Each scene shows the same named points in several views. A view is turned or mirrored, shifted and resized as a whole, has a little noise and may leave points out.
In the rows, 128 means zero.

Scene 1
View 1
zuze: [153 110 174  52 141  99  98 120 138 132 130 125 149]
Nodo: [156 128 155  40 150 103 131 142 128 120 156 138 117]
Sim: [ 69 180 204  66 168 120 157 150  77 201  80  93 127]
doz: [ 92 181 122  86 176 119 126 174  95 143 170 123  98]
Lufem: [ 98 159 121 102 155 115  86 157 119 131 162 119 128]
rop: [102 140 209  64 149 111 123 131 104 182  83 100 149]
Zogi: [122 159 142  60 164 112 135 159 105 138 161 129 104]
tifo: [153 106 155  70 133 102  78 122 145 121 144 129 146]
vit: [122 115 187  81 135 109  73 118 133 154 101 104 167]
Bisu: [135 116 165  78 139 105  82 126 135 137 130 117 149]
fab: [132 120 132 102 134 107  51 135 143 116 161 121 150]
Tir: [170 103 139  64 137  95  84 129 145 103 169 141 138]
Tipu: [140 113 193  58 136 102 102 118 127 153 101 112 152]
View 2
Tir: [121 184 118  84 146 129 102  85 133 143 102  80 135]
doz: [108 181 143 118 100 158 115 116 122 162 132 103 168]
tifo: [135 182 117  95 142 113 105  95 128 140 100  94 141]
Zogi: [114 176 158 119  96 161 111 115 138 153 124 105 156]
zuze: [141 177 132 101 134 109 102 103 136 135  97 103 137]
Bisu: [138 184 117 108 133 102 111 105 120 143 105 108 154]
vit: [153 177 117 120 130  80 114 114 116 139 104 122 158]
Lufem: [110 184 123 113 107 147 119 111 110 167 130 100 173]
Nodo: [123 180 157 102 123 146 104 101 148 139 105  97 135]
Tipu: [164 171 137 114 139  71 103 113 131 122  90 122 133]
rop: [160 170 157 144 103  86 115 134 127 135 113 142 160]
View 3
zuze: [ 97 134 164 134 133 111 155 147 139 154 108 131 148]
tifo: [104 156 160 144 139 112 166 136 136 167 110 138 151]
Lufem: [132 133 143 168 209  87 169 103 146 123  69 153 163]
rop: [ 76  75 100 118 153  97  86 192 148  77 112 135 127]
Nodo: [107 128 181 145 149  98 159 129 139 147  91 135 155]
Zogi: [117  87 192 155 184  82 155 107 145 107  60 142 157]
Tir: [110 163 185 150 140 108 185 115 133 183  94 136 159]
vit: [ 92 140 108 131 147 111 130 168 137 136 115 137 142]
Bisu: [103 146 134 144 157 109 152 146 139 146 107 142 151]
fab: [126 180 131 161 177 109 175 121 135 160  96 149 161]
Tipu: [ 80 112 144 125 120 111 128 168 141 135 114 130 140]
Sim: [ 88  33 124 133 186  77  90 159 153  43  74 136 134]
doz: [129 108 169 168 206  81 160 104 145 110  57 146 163]
View 4
zuze: [130 148 149  93 113 102 124 141  99 105  85 149  74]
doz: [160 104 140  65 139 101 143  88 125 105 139 163  85]
Tir: [134 157 171  82 121  96 125 114  94 114  85 188  77]
Bisu: [122 139 134  99 126 112 131 122 100 107  90 145  93]
vit: [114 138 123 110 118 121 135 132  98  99  83 117  99]
tifo: [122 154 155  93 121 103 128 126  95 110  83 166  81]
Nodo: [167 137 163  69 115  92 131 132 108 112 108 161  58]
fab: [106 153 162  89 142 104 130  86  98 110  78 203 104]
rop: [146 113 106 100 113 116 137 150 114  97 112  77  79]
Lufem: [143 108 140  73 146 106 142  78 123 101 128 167  99]
Sim: [182  84 108  75 113 105 147 136 134  93 145  76  64]
Tipu: [135 141 134 103 108 109 126 154 101 106  84 112  74]
View 5
Nodo: [126 142  72 174  96 145 168 192 101 138 108 148 123]
doz: [127 133 118 164  82 154 197 182  89 119 109 108 153]
Sim: [139 152  99 138  71  87 218 152 105 189  33  79 159]
Zogi: [126 126 103 147  72 144 210 207  85 117 111 108 154]
Bisu: [126 161 115 201 114 156 152 137 110 150 100 130 123]
Tir: [120 148  98 202 116 177 141 166 101 126 132 156 111]
tifo: [120 157 103 204 123 164 138 155 109 142 113 149 112]
rop: [133 161 101 173  99 104 181 132 115 190  47 109 135]
vit: [129 167 119 202 116 140 148 116 115 171  74 123 125]
fab: [124 153 139 207 116 186 155 136 103 122 126 130 128]

In a view up to two points have been moved. Name them for each view, in the order of its rows, or write -.
view 1 => doz
view 2 => Tipu
view 3 => rop, Nodo
view 4 => fab, Sim
view 5 => Zogi
